Each row is a point on a landscape with many valleys, with its height.
A ball rolls from a point to the lowest of its 3 nearest points, and stops where none of them is lower. Distance is the straight distance between rows; heights are no part of it.
k_19 h=633: [116  77 107 102 153 123 145 164]
k_99 h=356: [150 163 188 135 119 138 123  76]
k_268 h=299: [149 166 165 109 105 140 116  93]
k_412 h=130: [151 153 185  63  96 144 130 108]
k_265 h=659: [123  71 108  97 155 118 159 167]
k_595 h=408: [127 127 119  69  99 147 112 130]
k_122 h=411: [120 120 104  87 111 132 107 135]
k_987 h=324: [101  98  96 150 145 109 129 163]
k_557 h=421: [138 175 125 148 112 143 104  83]
k_532 h=305: [112 134 100 117 112 134 107 126]
k_260 h=361: [123 162  98 154 103 126  97 104]
k_308 h=581: [158 127 215 161 130 127 125  69]
k_127 h=470: [156 169 174 156 119 143 115  71]
k_398 h=418: [123 105 104  81 118 134 117 142]
k_288 h=390: [152 150 204  98 104 129 137  88]
k_654 h=107: [122  90 122 141 176 111 180 177]
k_925 h=198: [106 135  86 153 115 125 100 126]
k_8 h=511: [128 104 108  57 114 141 119 146]
k_899 h=415: [131 172 108 167 110 138  97  85]
k_881 h=171: [125  78 119 123 172 122 185 167]
k_912 h=529: [148 175 155 159 116 146 114  77]
k_386 h=239: [115  81 115 129 164 119 165 167]
k_464 h=268: [105 127  90 139 120 117 105 134]
k_82 h=476: [109  85 101 124 145 121 141 164]
k_20 h=482: [110  95  94 109 131 123 124 154]
k_471 h=111: [146 152 152  65  96 147 120 120]
k_372 h=441: [146 105 125 147 182 120 204 173]
k_815 h=392: [113 121 101 106 116 132 109 138]
k_435 h=276: [135 154 128  92 105 146 108 115]
k_262 h=303: [148 170 166 111 106 139 117  91]
k_165 h=532: [160 128 218 150 126 128 130  66]
k_291 h=243: [100 112  97 176 147 108 124 165]
k_906 h=656: [115  75 104  86 143 124 146 157]
k_736 h=290: [100 106  98 162 140 106 126 163]
k_252 h=298: [112 155  95 154 109 124  98 114]
k_140 h=393: [125 160 107 149 109 137  96 100]
k_316 h=587: [112  84 103 109 145 120 143 163]
k_917 h=454: [118  88 102  85 129 136 126 149]
k_803 h=94: [111 100 113 172 169 108 157 182]
k_273 h=257: [141 139 147  51  98 152 117 131]
k_522 h=432: [102 105  90 129 130 120 114 148]
k_932 h=357: [139 166 134 119 107 142 105  93]
k_793 h=430: [157 146 210 116 105 127 133  82]
k_553 h=101: [ 98 137  83 163 115 120 100 128]
k_17 h=242: [136 144 133  81 102 149 109 121]
k_534 h=345: [139 162 133 104 101 145 107 102]
k_706 h=202: [102 137  82 173 118 109 100 135]
k_64 h=289: [ 94 119  91 198 142  99 116 164]
k_108 h=442: [158 142 211 135 121 132 131  77]
k_117 h=325: [146 170 169 130 111 141 112  85]
k_531 h=70: [139  83 125 121 188 115 200 170]
k_848 h=149: [101 108 106 180 162 107 145 182]
k_72 h=427: [126 171 105 177 109 133  92  94]
k_721 h=225: [ 99 144  79 181 115 113  91 129]
k_247 h=320: [142 168 151 113 102 140 116  89]
k_449 h=54: [110  96 111 154 173 112 159 176]
k_194 h=385: [154 160 186 104 105 136 127  86]
k_374 h=499: [161 130 220 127 115 119 138  70]
k_80 h=227: [ 97 113 100 184 152 102 131 172]
k_875 h=623: [153 104 131 125 187 121 223 161]
k_618 h=323: [112  79 108 123 160 117 154 168]
k_510 h=204: [143 154 151  85  96 145 117 111]
k_530 h=674: [159 100 218 172 134 124 120  71]
k_631 h=475: [149 115 126 160 186 123 202 176]
k_934 h=407: [155 157 197 112 108 137 132  82]
k_225 h=365: [ 98 117  86 145 126 115 111 152]
k_796 h=528: [135 109 121 176 181 119 183 185]
k_688 h=339: [ 91 136  83 211 133  99 103 149]
k_189 h=347: [104  90 102 139 157 115 141 168]
k_802 h=123: [124 140 108 103 105 139 104 119]
k_579 h=329: [146 131 156  36  89 148 122 135]
k_94 h=381: [157 155 196 130 114 139 125  74]
k_33 h=206: [134  74 122 113 178 118 192 162]
k_501 h=296: [126 152 114 117 105 136 100 109]
k_23 h=309: [ 98 121  90 176 132 109 109 154]
k_991 h=624: [159 129 214 174 140 137 118  66]
k_445 h=363: [ 99 123  92 163 131 109 111 147]
k_897 h=326: [155 154 198  87  97 135 132  98]
k_133 h=372: [120 151 103 131 109 132 101 115]
k_555 h=364: [151 103 130 135 184 118 208 172]
k_836 h=384: [113  84 109 130 156 116 149 165]
k_857 h=191: [102 105 102 169 159 108 136 172]
k_564 h=456: [146 180 132 163 113 144 102  74]
k_610 h=829: [169 125 125 137 187 124 226 165]
k_469 h=473: [123  83 105  70 134 132 133 154]
k_497 h=471: [108 104  99 113 130 124 122 150]
k_333 h=302: [ 93 131  84 195 132 104 105 147]
k_327 h=455: [127 104 110  70 111 140 118 143]
k_515 h=351: [109 155  86 164 110 125  95 111]
k_298 h=262: [126 152 122 100 100 142  99 118]
k_49 h=327: [137 137 136  61 100 149 117 126]
k_31 h=74: [118  96 110 161 174 114 160 181]
k_423 h=382: [132 165 122 132 103 138 105  93]
k_383 h=433: [114 104  96  99 127 134 120 143]
k_640 h=516: [135  97 111  48 114 146 123 145]
k_978 h=399: [153 162 182 149 121 136 120  73]
k_112 h=479: [145 176 146 144 107 139 110  81]
k_224 h=383: [132 165 125 127 107 139 104 101]
k_124 h=263: [146 162 162  97 100 143 116 100]

Two balls start at each pair of points below. Name the first point that both come to, or write never.
k_595 and k_124 => k_510
k_497 and k_445 => k_553
k_688 and k_189 => k_848
k_991 and k_793 => k_471
k_435 and k_815 => never

Where does a ball stop that starts at each point below?
k_19 => k_449
k_640 => k_802
k_897 => k_471
k_327 => k_802
k_23 => k_449
k_530 => k_471
k_127 => k_471
k_265 => k_449
k_333 => k_449
k_917 => k_802
k_374 => k_471

Call two points neighbours if one is among the 3 nearest of the other. Go from one point of each pair to the other, from neighbour to neighbour, staying as low as possible. Name the highest point that can't be avoided.
k_531 and k_449 => k_881
k_802 and k_471 => k_435
k_449 and k_553 => k_445
